A landscape with many peaks, sampled at points; each row gives a point and its height.
A climber steps from a point to the highest of its 2 nearest points, and stops where none of them is higher. Distance is the straight distance between rows; heights are no part of it.
J109 h=27.8: 116  111  94  123  90  117  76  93  115  115  96  136  105  111  95  162  100  65  97  92
J380 h=71.3: 108  124  73  81  150  79  141  91  106  97  105  70  82  54  75  98  85  101  69  124
J794 h=25.6: 111  93  106  89  91  150  107  127  116  127  69  112  109  66  110  88  112  96  100  53
J437 h=29.3: 102  88  112  77  105  127  121  151  126  77  123  92  98  84  100  76  104  112  73  86
J167 h=10.5: 97  114  67  130  91  58  95  64  52  110  97  67  90  109  127  113  94  104  83  115
J845 h=62.7: 80  82  162  109  120  115  130  120  103  67  116  125  100  133  91  57  121  111  93  139
J310 h=41.5: 111  84  71  80  111  97  111  54  107  107  110  126  98  58  95  54  76  109  103  126
J52 h=39.1: 108  75  81  89  108  92  75  78  139  106  90  134  131  74  65  102  65  105  129  99
J69 h=39.2: 110  79  83  104  74  67  86  63  88  97  106  92  99  86  122  59  84  125  94  124
J789 h=31.0: 113  114  103  109  112  63  66  97  126  96  140  66  108  105  92  146  100  105  102  115
J913 h=30.2: 107  95  100  104  74  100  87  150  99  102  112  70  78  112  119  103  103  103  71  75
J235 h=71.9: 71  105  80  72  86  89  128  144  66  95  101  63  116  101  109  99  105  110  135  79
J710 h=47.4: 87  92  85  94  71  55  89  132  74  95  117  43  88  119  118  78  95  130  106  94
J971 h=7.0: 99  96  76  70  89  102  82  106  148  68  140  141  114  117  83  141  78  90  100  106
J877 h=21.7: 112  73  144  109  114  132  106  93  105  120  97  141  78  89  88  37  111  93  100  116
J570 h=27.0: 123  99  130  132  97  99  77  113  86  127  58  99  88  114  95  89  97  83  98  88
J110 h=38.1: 124  91  150  108  103  99  69  156  127  95  89  85  96  110  62  84  93  103  102  77
J442 h=33.7: 125  91  85  78  118  61  69  104  148  90  138  75  85  93  54  108  90  121  91  119
J725 h=51.2: 87  90  54  80  72  85  112  87  89  115  88  68  118  71  130  82  94  128  118  71
J287 h=6.0: 95  110  71  87  78  106  85  101  127  90  101  108  139  88  95  164  89  99  102  75
J65 h=27.3: 113  111  83  116  105  114  69  88  129  136  115  121  100  93  99  180  95  63  88  92
J161 h=42.9: 122  136  105  125  128  91  87  106  99  139  93  62  99  84  104  142  109  85  103  81
J468 h=43.9: 84  124  153  122  105  101  91  131  64  95  72  91  100  150  93  105  115  82  119  102
J279 h=40.3: 98  86  81  109  129  83  72  66  116  113  99  126  104  78  58  109  64  94  120  114
J800 h=54.0: 76  79  123  115  71  114  110  140  100  123  122  94  106  133  128  69  119  138  98  85
J926 h=58.1: 83  107  111  111  79  128  115  136  72  78  132  107  84  128  150  105  123  100  60  112
J879 h=35.1: 79  107  76  86  137  85  112  74  130  78  118  142  85  108  70  109  74  90  104  127
J374 h=62.3: 78  95  102  77  74  130  119  77  103  117  81  107  120  63  106  79  126  121  124  58
J447 h=25.2: 120  79  135  115  99  115  87  76  90  131  49  123  104  85  93  52  104  97  122  97
J809 h=29.5: 137  84  73  115  75  106  66  99  124  128  117  128  64  105  109  122  81  77  62  103
J625 h=13.0: 100  107  89  136  97  38  74  63  66  115  96  58  96  109  104  106  88  115  98  116
J237 h=36.9: 113  101  83  106  102  83  104  68  65  103  92  96  88  76  118  64  85  110  92  129
J851 h=37.0: 100  109  90  91  150  104  138  92  119  91  90  143  59  93  76  79  87  77  95  129
J752 h=41.7: 89  107  95  114  163  83  95  61  107  114  97  109  97  72  52  119  81  79  115  124
J251 h=23.0: 106  122  119  115  138  81  91  88  115  97  104  87  120  96  64  137  97  84  120  108
J345 h=51.4: 114  111  123  106  107  70  74  131  105  112  71  60  108  102  64  98  88  109  127  67
J479 h=60.4: 88  99  70  88  65  84  89  80  106  68  117  104  130  102  115  129  89  115  98  109
J160 h=13.9: 88  122  76  103  121  63  106  67  69  85  109  72  115  73  96  110  84  113  101  123
J515 h=66.7: 85  75  94  80  50  98  102  51  111  81  138  129  109  95  122  79  109  118  100  121
J446 h=33.2: 118  114  101  96  96  66  76  137  105  102  116  42  88  103  91  107  102  118  101  78
J739 h=34.2: 80  101  84  86  127  75  93  73  134  76  127  121  117  103  59  138  76  96  114  123
J80 h=23.8: 139  107  106  114  132  132  90  113  117  130  78  137  81  77  67  108  89  62  100  91
J476 h=51.1: 102  140  67  79  101  76  106  111  102  81  150  45  97  88  115  141  104  114  80  98
J600 h=20.7: 95  89  144  123  102  157  109  93  64  135  65  120  82  121  129  72  131  104  98  104
J262 h=62.0: 87  88  112  109  81  48  76  109  80  105  73  58  115  128  90  73  86  123  144  92
J233 h=39.3: 88  88  67  104  66  135  113  64  83  110  72  113  113  115  149  115  128  93  99  71
J720 h=21.2: 58  72  130  116  50  133  112  88  106  116  104  126  120  138  112  99  145  130  110  65
J189 h=54.3: 92  124  69  74  93  71  90  107  122  73  143  58  122  94  97  156  100  123  94  90
J84 h=32.2: 90  94  59  50  105  128  119  85  140  85  124  156  116  86  99  117  86  90  97  105
J46 h=68.1: 99  71  79  93  45  111  95  67  115  92  129  134  97  110  142  99  106  101  80  113
J843 h=63.3: 85  98  144  102  130  109  142  121  97  54  102  118  81  129  83  75  114  89  85  144
J525 h=31.2: 67  94  59  98  77  71  106  80  73  100  72  80  141  109  117  113  98  119  147  75
J785 h=24.8: 105  105  56  75  131  96  76  86  140  117  150  137  65  100  88  122  67  93  73  106
J966 h=19.1: 83  59  129  133  69  119  84  101  100  118  74  105  116  162  119  83  125  99  110  74
J979 h=26.6: 91  122  74  99  137  121  91  79  113  130  120  116  107  67  95  180  95  61  91  102
J616 h=36.7: 118  101  141  102  94  75  64  136  143  68  127  85  105  133  63  125  105  101  108  97
J413 h=31.4: 113  108  118  96  103  86  88  157  98  93  122  53  74  106  94  82  101  116  78  89
J671 h=19.8: 51  95  109  98  72  125  120  79  63  92  79  105  119  142  137  108  138  113  143  91
J47 h=11.8: 90  85  61  102  84  105  124  101  57  142  66  69  98  110  129  86  110  92  116  70
J538 h=59.8: 96  88  116  110  77  150  111  151  107  107  120  117  94  108  139  97  121  107  65  80
J224 h=24.5: 113  86  96  73  106  132  116  99  131  101  97  133  104  68  88  75  98  92  100  96
J792 h=66.2: 63  82  89  88  71  99  131  142  60  122  90  61  112  123  116  94  116  103  136  88
J828 h=21.9: 106  125  124  116  170  83  111  93  134  104  114  96  98  103  72  140  108  66  117  126
J823 h=33.9: 102  92  103  76  112  94  109  150  101  99  102  54  93  75  92  46  92  132  97  79
J414 h=28.1: 90  97  126  72  123  93  120  151  127  69  86  70  115  92  64  68  96  118  112  74
J438 h=62.9: 76  91  68  81  49  94  105  80  99  76  123  94  123  102  145  100  108  124  98  95
J116 h=20.8: 111  97  55  105  87  58  75  77  91  107  114  58  93  79  109  112  80  128  79  108
J331 h=50.1: 73  134  100  101  95  53  107  100  52  70  111  64  107  126  106  106  102  112  121  115
J527 h=2.3: 118  128  86  116  112  113  109  79  63  98  106  119  71  93  120  115  102  74  74  133
J900 h=61.4: 62  86  109  106  81  97  114  121  58  120  87  74  97  133  125  67  114  110  119  102
J709 h=15.5: 112  119  105  130  109  45  70  89  87  126  103  45  93  109  103  116  98  108  108  101
J954 h=45.3: 107  77  100  115  77  120  84  95  115  125  47  111  126  102  106  105  107  93  120  52
J33 h=41.3: 70  91  92  100  58  121  106  110  96  85  96  107  118  135  140  123  126  100  104  74
J153 h=28.5: 119  101  95  76  98  131  109  143  133  82  126  106  88  87  96  106  97  88  63  89
J657 h=46.7: 72  121  106  95  100  76  117  92  54  53  108  85  110  123  115  85  104  114  112  129
J226 h=33.5: 109  114  79  74  124  131  110  113  147  96  115  146  98  95  73  137  82  69  89  89
J568 h=28.4: 127  80  87  127  98  109  68  73  107  134  80  154  79  95  97  95  77  75  108  111
J763 h=38.9: 144  94  78  97  107  116  93  103  106  132  90  109  76  52  102  74  79  94  75  95
J959 h=6.6: 88  88  70  88  88  93  68  73  132  83  133  160  114  121  92  136  72  92  112  116
J113 h=31.5: 112  86  61  48  94  124  101  108  151  93  134  137  99  82  96  109  78  94  79  93
J745 h=22.8: 126  112  127  107  134  135  114  124  84  109  72  111  77  83  88  74  104  77  83  102
J132 h=31.3: 113  121  98  103  88  101  91  120  100  95  107  92  93  103  110  126  101  88  79  90
J395 h=37.4: 123  104  149  103  113  87  78  144  140  79  102  82  106  116  52  112  102  94  111  83
J434 h=17.2: 129  125  138  140  114  61  69  97  85  127  94  63  80  121  94  103  100  89  102  113
J912 h=44.9: 110  121  93  125  128  98  85  77  92  132  85  94  106  68  89  144  91  82  100  94
J323 h=69.5: 102  69  108  128  65  60  61  70  103  85  79  100  124  132  100  95  87  111  123  108
J275 h=11.4: 75  127  90  96  136  66  130  74  90  62  107  82  125  91  77  126  94  105  107  130
J354 h=29.4: 106  120  117  123  90  72  74  94  107  89  114  87  115  127  96  149  105  91  111  100
J604 h=67.1: 73  95  123  91  83  139  131  89  83  102  121  113  99  88  123  67  134  128  88  100
J360 h=69.2: 99  79  66  107  51  104  91  65  103  88  108  126  106  129  145  127  103  89  77  108
J304 h=20.9: 105  140  139  114  164  83  133  94  103  88  87  93  93  111  62  125  117  71  111  129
J386 h=58.4: 82  112  112  114  94  88  102  104  47  102  76  85  94  128  117  85  106  100  111  108
J9 h=30.3: 87  78  109  69  87  120  119  124  140  61  134  112  118  98  100  89  106  110  91  101
J633 h=22.4: 103  103  125  100  107  124  105  103  91  86  70  121  117  98  96  92  108  93  120  97
J869 h=34.7: 109  133  86  84  127  113  131  107  113  81  131  112  78  93  92  133  103  71  67  120
J531 h=6.9: 115  107  93  96  85  99  61  111  151  100  118  100  123  105  83  176  94  92  101  77
J316 h=65.7: 67  85  117  81  70  111  120  84  99  109  108  96  117  72  93  54  122  145  117  69
J905 h=69.0: 66  95  134  90  94  119  132  90  80  103  109  100  107  88  105  46  129  137  110  100
J716 h=38.2: 135  97  80  92  122  103  94  99  119  116  111  111  71  73  78  82  70  90  80  111
J826 h=23.7: 114  91  98  83  99  137  100  96  132  99  79  147  126  77  82  109  94  84  121  84
J651 h=37.9: 125  89  110  105  113  105  74  115  136  97  119  142  69  117  73  89  80  77  93  112
J272 h=43.4: 115  88  66  80  96  94  99  67  104  112  94  103  113  48  102  75  74  119  100  107
J695 h=78.8: 78  137  76  78  110  79  123  124  67  91  97  59  121  89  94  123  102  108  135  77
J847 h=61.5: 99  82  143  105  93  129  99  140  116  85  107  119  107  111  100  83  112  98  92  96
J421 h=35.8: 106  101  131  98  101  68  86  117  130  53  138  91  95  135  68  112  101  97  100  125
J350 h=47.7: 95  145  65  96  118  72  108  103  85  107  133  39  101  77  120  144  102  107  93  92
J351 h=62.5: 81  130  82  92  98  108  134  112  29  94  100  78  78  102  144  89  116  101  90  110
J813 h=24.0: 113  99  51  75  123  84  81  80  123  114  156  109  64  83  92  116  68  104  66  126
J957 h=38.8: 113  109  155  118  106  94  76  163  98  115  88  67  84  125  78  86  102  97  99  79
J641 h=65.9: 83  119  65  89  76  104  121  111  63  83  115  81  93  94  149  105  109  107  82  96
J322 h=40.0: 106  86  112  94  91  97  99  109  99  81  113  98  97  93  106  65  95  111  89  113
J404 h=7.6: 119  106  89  82  97  98  74  115  151  88  144  109  97  108  78  154  91  90  86  99
J114 h=23.3: 85  87  152  106  100  108  98  100  89  93  78  110  120  110  93  57  111  112  128  105
J415 h=49.6: 118  101  105  111  95  79  68  114  120  108  76  82  117  92  71  114  84  109  117  72
J7 h=69.6: 78  88  75  97  69  139  137  99  72  132  107  94  85  97  159  83  135  113  78  70
J252 h=37.5: 118  69  89  109  78  65  66  62  107  99  106  112  100  94  99  73  72  116  106  129
J390 h=16.9: 105  91  84  88  59  140  92  127  129  88  115  126  107  107  131  139  105  83  70  79
J375 h=23.2: 130  124  106  105  139  134  118  106  85  111  79  123  77  79  80  105  101  63  87  107
J731 h=52.7: 85  118  121  83  137  107  127  117  81  90  47  84  132  89  69  81  103  104  146  79
J583 h=57.9: 81  119  53  84  75  72  96  85  93  67  133  76  124  95  119  144  86  123  91  103
J361 h=68.3: 121  128  100  83  149  89  140  123  112  98  91  65  76  66  68  87  96  95  75  101
J321 h=44.3: 85  104  116  97  104  81  116  60  57  60  102  106  109  111  112  59  106  116  115  148
J436 h=24.1: 138  95  124  108  111  127  85  134  120  117  69  118  97  81  72  98  91  75  99  75
J336 h=8.5: 102  88  80  114  97  90  106  96  55  150  54  65  89  102  121  57  97  98  112  80
J196 h=65.5: 121  135  118  95  145  97  121  140  90  111  85  54  80  77  73  79  97  94  88  79
J39 h=21.4: 99  87  160  110  109  159  109  93  86  118  67  137  98  103  99  71  130  101  115  100
J537 h=33.0: 106  124  97  89  110  131  130  136  76  82  118  93  76  87  120  92  110  86  56  101
J32 h=68.0: 72  114  118  86  120  123  135  117  45  118  72  79  95  95  112  55  118  114  129  99
J822 h=20.2: 90  96  158  136  107  138  93  125  64  122  65  111  83  145  116  76  118  96  95  115
J592 h=7.3: 87  104  71  109  86  103  105  45  60  79  96  131  108  104  137  128  105  97  99  136
J485 h=30.0: 128  79  84  98  66  118  80  115  121  105  130  124  69  101  125  102  89  85  61  104
J728 h=20.5: 102  62  156  127  83  95  78  110  98  118  92  103  94  118  100  36  100  124  102  113
J170 h=36.4: 89  96  78  66  130  121  147  85  135  88  107  154  67  88  97  68  95  88  91  126
J555 h=19.0: 120  133  120  134  157  78  100  73  75  120  109  83  78  91  93  113  103  72  96  142
J909 h=65.0: 90  97  111  79  114  147  138  87  102  74  100  139  98  90  103  85  123  90  105  118
J852 h=20.6: 51  86  134  104  69  130  113  97  87  95  91  115  130  140  121  102  140  121  136  83
J565 h=41.9: 92  86  67  123  96  101  74  57  103  121  73  125  128  83  94  154  83  86  105  94
J197 h=38.5: 125  71  124  102  99  96  74  135  139  82  138  114  64  122  76  74  87  96  80  118
J842 h=43.1: 93  121  94  111  161  76  118  63  85  100  93  90  101  64  62  111  92  88  103  129
J974 h=4.4: 112  88  84  133  85  79  82  66  76  119  62  93  104  116  116  92  92  98  96  96
J481 h=19.7: 84  85  150  128  91  128  87  131  89  116  69  112  105  143  111  84  120  101  109  90
J924 h=59.4: 75  108  99  69  98  124  131  95  87  92  81  97  131  73  109  83  119  117  133  74
J572 h=65.1: 68  85  88  82  43  102  111  52  99  84  115  116  124  98  130  94  127  127  110  94
J208 h=84.8: 84  155  89  87  129  98  135  112  65  84  97  71  109  92  99  130  112  94  112  88
J456 h=39.0: 113  70  110  94  83  97  86  107  120  77  134  118  83  104  101  66  89  107  87  127
J82 h=63.5: 71  132  104  83  121  116  141  124  34  89  87  77  92  107  115  82  117  104  114  108
J144 h=75.5: 75  83  125  106  87  137  119  89  72  156  68  98  92  98  109  61  130  121  117  69
J864 h=26.5: 104  100  107  76  115  103  118  126  135  68  89  96  122  86  66  98  94  103  108  86
J584 h=18.4: 62  91  85  92  78  123  134  93  50  115  80  88  104  129  144  102  135  104  127  87
J451 h=42.8: 96  77  85  132  81  85  67  56  109  106  67  122  138  108  91  139  85  95  121  97
J394 h=45.7: 98  131  106  108  160  75  120  84  73  105  73  67  110  67  62  101  92  99  112  108
J544 h=65.8: 94  85  130  94  96  158  129  80  99  102  115  145  84  86  106  71  133  103  92  111
J773 h=50.0: 93  112  144  97  127  93  100  125  102  79  56  91  135  109  54  89  98  98  141  81
J378 h=37.1: 92  92  74  72  96  103  112  59  117  77  107  131  134  79  96  96  90  107  120  116
J701 h=56.4: 96  105  136  127  90  78  85  96  55  87  88  93  87  135  109  75  101  98  97  134
J408 h=18.5: 101  65  135  136  61  107  68  107  116  96  77  129  114  154  108  108  110  83  106  86
J135 h=46.8: 117  61  87  119  72  96  73  85  119  132  53  93  120  106  107  84  93  102  109  56
J899 h=47.8: 90  140  135  97  135  85  112  129  101  83  76  73  129  111  58  124  110  91  137  79
J409 h=26.8: 115  107  78  92  94  135  107  111  103  111  76  113  108  66  115  111  98  89  90  74
J457 h=24.3: 106  75  143  110  94  102  88  71  101  107  74  127  108  96  86  51  103  104  130  113
J665 h=18.1: 131  120  134  142  127  61  79  76  70  120  105  85  74  111  84  96  97  84  98  140
J738 h=35.5: 111  126  91  94  146  83  127  95  123  95  136  101  61  99  81  117  95  74  78  133
J400 h=56.1: 68  113  115  75  112  106  128  118  76  77  77  85  131  101  96  80  113  113  145  85
J383 h=74.2: 107  117  66  65  124  80  136  106  109  74  122  66  87  67  89  93  86  115  65  116
J950 h=63.9: 108  84  51  96  65  113  107  99  97  126  85  82  101  91  144  92  105  101  82  57
J102 h=39.7: 123  134  151  120  120  102  85  149  102  117  88  75  86  115  81  112  111  75  100  77
J230 h=21.8: 78  75  133  102  54  144  109  85  119  114  110  138  112  99  101  89  135  126  97  74
J875 h=47.9: 125  87  100  127  100  66  47  91  129  131  83  76  111  86  68  133  83  108  113  82
J683 h=27.9: 122  96  112  133  112  120  75  75  92  117  63  157  90  109  84  119  93  67  121  111
J558 h=10.0: 80  120  90  82  114  85  128  85  109  44  120  109  123  108  82  134  99  96  103  131
J488 h=30.7: 87  94  106  64  118  85  131  128  109  70  99  61  110  81  84  49  97  135  108  88
J55 h=35.7: 77  106  64  61  129  98  135  93  145  75  122  151  68  109  93  95  80  90  85  127
J916 h=72.1: 66  103  130  94  102  138  134  91  56  133  83  93  92  91  111  53  132  130  119  95
J117 h=17.4: 111  85  105  99  65  124  76  125  137  79  128  144  95  126  107  132  98  76  82  99
J733 h=40.6: 128  91  70  72  90  120  108  102  112  117  106  91  88  45  121  66  85  110  69  89
J753 h=40.5: 86  81  87  98  51  137  104  82  112  99  98  126  117  110  141  116  128  98  92  73
J178 h=31.1: 101  86  93  60  92  93  105  124  147  48  138  99  102  104  82  101  93  112  83  113
J955 h=46.3: 125  99  102  141  118  78  57  78  112  145  95  84  95  84  88  141  90  81  100  101
J483 h=8.3: 85  117  66  125  91  84  101  53  51  93  89  98  105  108  132  137  103  99  95  119
J903 h=34.0: 122  102  89  84  109  116  120  114  94  90  124  101  67  76  112  71  94  92  56  119
J862 h=9.2: 82  130  94  72  107  97  126  113  129  41  129  102  124  116  82  159  108  88  94  104
J329 h=25.5: 94  111  109  117  113  80  92  74  73  89  66  103  127  95  84  107  92  103  130  110
J352 h=59.0: 94  90  112  101  84  140  119  134  102  83  147  121  88  108  138  87  119  109  53  114
J595 h=72.7: 78  76  105  105  68  133  122  86  83  143  88  102  93  102  127  71  136  120  95  66
J575 h=35.2: 115  104  84  87  114  101  123  81  72  92  107  97  78  65  117  53  91  103  74  131
J342 h=22.7: 115  101  53  90  99  68  71  75  107  111  147  76  83  73  101  129  76  119  67  128
J889 h=27.7: 77  102  95  106  88  83  95  79  73  95  57  95  143  108  102  104  102  113  152  85
J549 h=49.2: 109  56  97  106  62  91  77  102  122  128  83  80  105  103  117  60  100  125  104  62
J201 h=15.8: 70  96  78  81  83  125  143  105  52  133  79  79  101  91  136  84  128  110  129  78
J734 h=55.7: 84  121  116  99  106  56  96  114  66  88  88  58  114  118  82  85  94  114  134  100
J597 h=55.6: 63  80  100  109  67  122  125  135  78  116  120  93  100  146  148  92  130  116  93  86
J151 h=45.6: 82  142  137  100  122  92  110  135  69  87  86  71  109  129  82  114  113  87  129  89
J377 h=66.5: 88  70  126  112  68  66  70  102  102  95  76  85  124  128  97  69  94  125  133  84
J808 h=61.0: 108  152  115  96  152  76  123  127  83  110  98  36  94  92  82  99  107  97  112  91
J40 h=34.8: 97  111  109  88  105  82  112  111  126  48  148  110  84  133  81  122  98  83  86  134
J348 h=19.2: 114  74  127  114  91  75  76  100  85  122  73  77  92  97  103  33  87  122  107  102
J510 h=50.4: 99  124  99  91  140  68  112  107  83  95  72  55  117  71  62  81  84  118  124  85
J541 h=63.7: 96  119  65  96  78  95  112  83  73  77  120  97  95  95  140  115  98  101  74  120
J338 h=37.6: 114  99  101  96  134  128  108  109  131  95  102  155  69  102  76  80  88  69  97  110
J495 h=42.7: 103  92  91  91  84  70  94  104  80  88  112  64  90  93  121  56  90  134  93  108
J686 h=26.2: 115  90  129  123  102  106  84  100  79  138  37  97  99  99  100  61  99  95  114  85
J120 h=32.3: 107  103  78  68  113  77  104  102  138  70  139  91  92  97  72  116  82  108  81  122
J500 h=55.2: 103  129  111  90  131  68  102  132  95  109  83  42  108  87  62  94  92  111  129  72
J249 h=35.0: 142  110  106  106  117  65  65  113  121  118  113  48  78  85  77  100  97  116  90  101
J522 h=30.6: 116  83  67  69  72  128  92  105  133  101  138  139  85  87  123  102  84  93  70  104
J106 h=58.2: 100  92  38  86  73  85  110  109  82  121  97  56  91  79  135  89  92  118  90  65
J802 h=17.7: 95  109  54  103  106  59  91  80  72  110  101  52  105  60  106  106  76  131  95  97
J297 h=61.6: 108  119  67  93  87  73  101  86  80  74  146  78  82  96  122  114  87  111  64  134
J88 h=37.3: 130  112  91  106  125  83  97  94  93  107  114  90  74  75  85  94  82  94  77  122
J370 h=36.1: 118  71  64  92  100  82  64  72  127  111  121  129  86  86  86  81  59  109  101  120
J705 h=62.1: 90  73  152  113  91  123  102  118  114  80  128  135  105  129  103  71  114  109  95  125
J278 h=57.1: 77  91  89  104  62  115  117  141  85  88  141  91  90  131  161  105  121  115  66  91
J812 h=8.4: 104  119  100  78  103  97  102  123  147  62  131  95  117  107  74  151  101  90  92  92
J2 h=35.3: 77  100  50  100  82  92  102  65  86  103  70  98  141  80  123  130  93  115  118  77
J702 h=18.2: 114  84  134  132  68  98  60  120  120  89  97  123  96  143  95  123  105  79  95  95
J965 h=66.6: 91  86  75  100  70  129  116  126  89  122  90  89  98  107  145  99  120  97  90  59
J978 h=40.4: 102  87  63  117  92  78  67  67  105  124  90  92  117  74  93  138  74  103  91  93
J95 h=32.1: 111  135  114  102  109  115  110  133  85  88  116  90  82  105  110  124  113  78  72  96
J793 h=42.1: 80  96  118  117  71  112  94  117  80  80  93  108  108  146  131  114  120  95  99  94
J243 h=38.6: 121  83  70  83  77  112  94  129  110  120  103  71  82  62  128  71  92  122  69  69
J631 h=24.2: 112  108  120  126  126  69  81  76  91  99  84  100  113  96  63  108  84  94  124  117
J118 h=46.1: 102  91  65  84  80  96  102  66  101  121  80  90  123  50  116  73  91  130  110  80
J303 h=36.5: 117  80  95  82  92  109  94  144  111  117  101  62  87  66  110  50  92  129  87  67
J996 h=5.9: 101  90  84  118  89  71  90  82  67  128  58  75  107  102  111  75  91  111  117  89
J51 h=27.5: 128  98  127  136  107  119  81  90  75  124  51  128  80  111  96  98  100  70  101  109
J280 h=41.2: 112  138  122  119  111  84  88  128  97  123  98  60  98  117  105  136  116  84  113  78
J48 h=36.2: 117  114  91  96  139  82  128  99  112  90  128  108  37  100  81  80  85  83  69  143
J291 h=24.7: 129  82  112  98  94  152  93  133  133  120  82  133  101  71  94  96  101  80  92  66
J543 h=22.3: 131  84  135  113  124  132  100  119  99  120  78  124  74  84  85  53  96  80  89  106
J220 h=52.0: 86  52  120  119  63  91  82  117  110  121  104  81  103  136  121  60  108  131  100  81
J473 h=64.1: 88  108  115  85  122  113  142  105  101  54  99  118  98  104  93  93  110  89  95  126
J92 h=25.3: 101  91  91  66  122  109  137  107  142  79  92  112  107  66  72  81  89  99  99  103
J477 h=51.8: 90  85  96  120  67  49  78  111  71  98  109  50  81  154  122  84  97  114  93  103
J162 h=23.1: 103  89  92  88  75  146  100  72  124  106  76  154  127  84  109  124  112  89  123  83
J542 h=80.7: 85  144  102  83  137  96  151  116  97  65  103  73  101  95  84  128  114  88  91  105
J849 h=28.9: 137  81  83  119  85  116  72  94  120  132  82  133  83  91  101  109  83  72  84  92
J891 h=38.0: 91  82  75  79  94  87  84  69  130  81  102  126  147  82  79  119  72  112  124  106
J455 h=44.1: 117  83  104  133  86  100  69  81  106  117  50  122  122  113  94  123  94  82  117  81
J861 h=32.9: 90  104  65  63  137  117  122  94  148  94  101  144  104  80  69  127  77  83  99  97
J292 h=21.6: 105  95  151  116  112  139  102  110  87  89  74  142  96  119  93  91  116  80  110  114
J534 h=70.4: 93  77  95  115  55  98  82  61  100  72  103  144  117  139  127  123  108  89  108  122
J685 h=60.8: 104  74  118  105  68  126  93  126  123  99  109  115  108  102  118  91  108  101  85  84
J529 h=22.6: 92  79  125  100  67  156  101  86  123  116  75  142  120  91  106  101  131  101  115  65
J298 h=25.4: 87  119  70  92  156  99  77  69  129  122  144  141  70  101  89  133  73  76  81  110
J432 h=32.8: 86  99  91  94  130  63  72  72  134  91  145  79  117  94  72  152  86  100  112  125
J994 h=71.5: 97  75  104  117  59  84  81  67  97  84  92  120  117  127  120  95  102  103  111  115
J995 h=54.7: 101  105  127  127  84  49  74  102  63  95  101  64  82  140  105  77  91  109  93  122
J163 h=26.0: 79  116  76  92  163  104  93  66  124  126  132  123  91  73  81  155  87  62  97  112
J969 h=16.8: 86  78  126  106  93  94  97  125  77  143  72  65  98  105  102  34  98  124  126  88
J582 h=36.3: 138  111  93  113  133  68  75  91  105  129  116  60  76  65  79  101  83  106  83  115
J626 h=34.1: 105  128  81  73  116  139  128  122  125  80  121  136  90  96  91  148  102  61  73  99
J139 h=17.8: 130  93  122  118  73  103  61  130  135  96  124  116  82  129  91  134  99  77  80  96
J506 h=28.3: 112  114  103  130  79  92  74  89  112  101  104  109  107  133  104  167  107  70  95  93
J232 h=34.9: 118  75  67  74  106  76  62  95  149  99  128  115  92  93  63  98  66  118  100  112
J768 h=2.8: 120  115  97  143  106  90  89  63  63  117  96  113  71  111  116  129  103  71  80  133
J933 h=27.6: 121  116  76  77  103  130  113  126  118  96  106  103  98  64  97  119  93  87  71  80
J217 h=77.6: 89  130  79  63  127  98  154  114  108  60  104  81  104  76  90  110  96  102  81  104
J642 h=37.7: 83  97  57  111  81  115  105  53  75  101  61  110  129  112  138  135  113  100  114  84
J148 h=19.9: 115  141  127  117  141  94  113  94  76  96  99  94  85  106  84  117  111  73  98  126
J392 h=21.3: 101  75  163  120  99  124  105  99  90  124  100  124  87  107  99  37  119  119  93  121
J782 h=3.4: 126  97  84  143  95  87  79  67  79  134  77  108  83  95  107  112  89  81  81  112
J857 h=43.0: 63  106  138  121  81  98  93  136  66  88  87  93  109  169  112  110  120  94  122  104
J56 h=42.6: 88  86  114  96  99  97  110  44  80  72  100  135  110  106  101  67  108  105  130  142
J640 h=41.4: 100  90  86  91  112  112  115  40  88  96  104  146  89  83  105  64  97  99  116  138

Where does a climber stop that starts at each point below?
J189: J994
J392: J69
J40: J500
J640: J994
J710: J208
J310: J144
J996: J733
J933: J69
J162: J733
